The views of a scene show one set of named points, each view turned or mirrored, and shifted as a whole, with a little noise and some points left out.

Scene 1
View 1
Q_35: [ 11 -26 -15   2 -16 -26   4 -12  10  12   6   5   4 -26   1 -23]
Q_789: [ 14  -4 -27  -2   5 -19  -6  15  -9 -10  -7  52  12  40  28 -27]
Q_443: [ 19   6 -28  -1  16 -19   9   4 -21   1 -11  56  -6  30  12 -26]
Q_44: [ 30  -5 -31 -12   7 -31  -7  11   2  -5  -5  52  -4  54  18 -30]
Q_679: [  9   8 -21  14  17  -8  22  -6 -39   1 -14  52  -2   1   9 -22]
Q_5: [ 15 -25 -22  -8 -16 -30  -7  -3  15   9   8  17   6  -3   9 -25]
Q_703: [ 28   9 -30   0  22 -24  14   0 -21   4 -12  61 -22  36   4 -30]
Q_937: [-17 -16 -19  10 -10   7  -5  22 -23 -20  -5  41  49   2  45 -21]
Q_687: [ 14  16 -25  12  24  -8  23  -5 -42   2 -20  63 -11  18   8 -23]
Q_577: [ 12 -13 -22  -2  -6 -18  -2   5  -2  -6   1  34  12   9  19 -24]
Q_64: [  6  -7 -13  12   3 -12  26 -16 -22  16  -9  26  -6 -35  -3 -20]
Q_110: [ -3 -20 -12  15 -11 -10  20 -18 -17  13   0  11   9 -55   0 -16]
Q_412: [-12 -21 -20   7 -14  -4  -9  18  -9 -14   2  28  38  -6  36 -20]
View 2
Q_703: [ 10  24   3 -67 -44  -9 -12  38  -2 -11 -17 -33  24  41  -5   6]
Q_687: [-16   8  -8 -63 -50 -19  -1  49  -3  -8   6 -35  37  44 -13  31]
Q_35: [-19  16 -31   9 -49 -51  10 -10  -2  26  28  -9  20   0  -2   7]
Q_44: [ 28  38  -4 -44 -41  -2  -5 -13  11   4 -11 -30   4  20   4  -3]
Q_789: [ 17  27  -7 -42 -43   5   7 -15   9   9   1 -36   9  27 -11  15]
Q_5: [ -5  26 -26  -2 -46 -33   9 -18   5  21  19 -15   9   3   2   3]
Q_110: [-43  -1 -32   3 -53 -56  17  13  -5  24  42 -15  33  12 -10  28]
Q_64: [-33   8 -25 -15 -52 -50   3  30  -6  12  27 -15  37  21  -5  20]
Q_412: [-13  10 -28 -16 -49  -3  29 -32  12  27  31 -33  14  18 -21  41]
Q_937: [-12   2 -23 -31 -48   8  32 -25  13  28  31 -41  19  29 -29  60]
Q_443: [  6  25  -7 -50 -44 -10  -3  13   4   1  -3 -33  19  31  -7  11]
Q_679: [-12  15 -15 -37 -46 -25   2  20  -1   7   9 -25  29  30  -8  19]
Q_577: [  1  23 -18 -22 -45 -15  10 -13   6  17  14 -25  12  22  -7  16]
View 3
Q_703: [ 61  16 -38 -48  29   3 -20  11  14  23 -10  10 -11  22 -25  11]
Q_412: [-35  16 -20  -7   9 -22 -22  -4 -23  26 -12  -8 -19 -22 -31  36]
Q_35: [ -8  22 -10 -20  38  -4 -11  -8 -47 -12  13  21  -2 -47 -21  36]
Q_443: [ 31  15 -32 -41  24  -3 -17   6   5  21  -6   6 -12   4 -21  24]
Q_937: [-36  16 -20   3   7 -26 -26  -2 -15  37 -19 -16 -26  -3 -40  29]
Q_687: [ 46  23 -27 -29  36  -3 -25   7   0  18 -10  10 -16  25 -36  10]
Q_5: [ -7  17 -19 -33  24  -2 -11  -5 -33   3  10  15   0 -45 -11  42]
Q_679: [ 32  20 -19 -18  37  -9 -25   3  -9  11  -9  10 -19  15 -39  13]
Q_110: [ -7  34   2   4  50 -12 -22 -10 -58 -17   9  20 -14 -28 -41  24]
Q_64: [ 18  29  -4 -11  53  -3 -21  -7 -39 -15   5  23 -13 -15 -40  13]
Q_789: [  7  10 -37 -41   6 -10 -16   3   3  33 -10  -3 -12  -4 -16  34]
View 4
Q_5: [  4   1   3  -7 -22  25 -24 -24   2   6  -1 -32   5  20 -48  -9]
Q_687: [ 51 -53  24 -19 -21  59 -52  -2 -34   5  15  16  -4  21 -13  21]
Q_44: [ 11 -38   7  15 -23  22 -43 -28 -41 -24  25  -9  -8  35 -11  13]
Q_789: [ 19 -41  14  15 -15  22 -43 -12 -23 -19   9  10 -15  37  -8  13]
Q_937: [ 23 -36  13  16   1  18 -31  15  19  -1 -26  41 -25  41  -9   4]
Q_64: [ 35 -14  14 -31 -23  57 -34  -9  -5  20   1 -19  11   9 -47   2]
Q_577: [ 14 -26  10   5 -15  25 -34  -9  -6  -6  -2   1  -9  31 -25   3]

Which points are out of place in each view (at most two, in the order of its rows)? Write none if all are in place.
view 1 -> Q_703
view 2 -> Q_687, Q_679
view 3 -> none
view 4 -> Q_5, Q_64
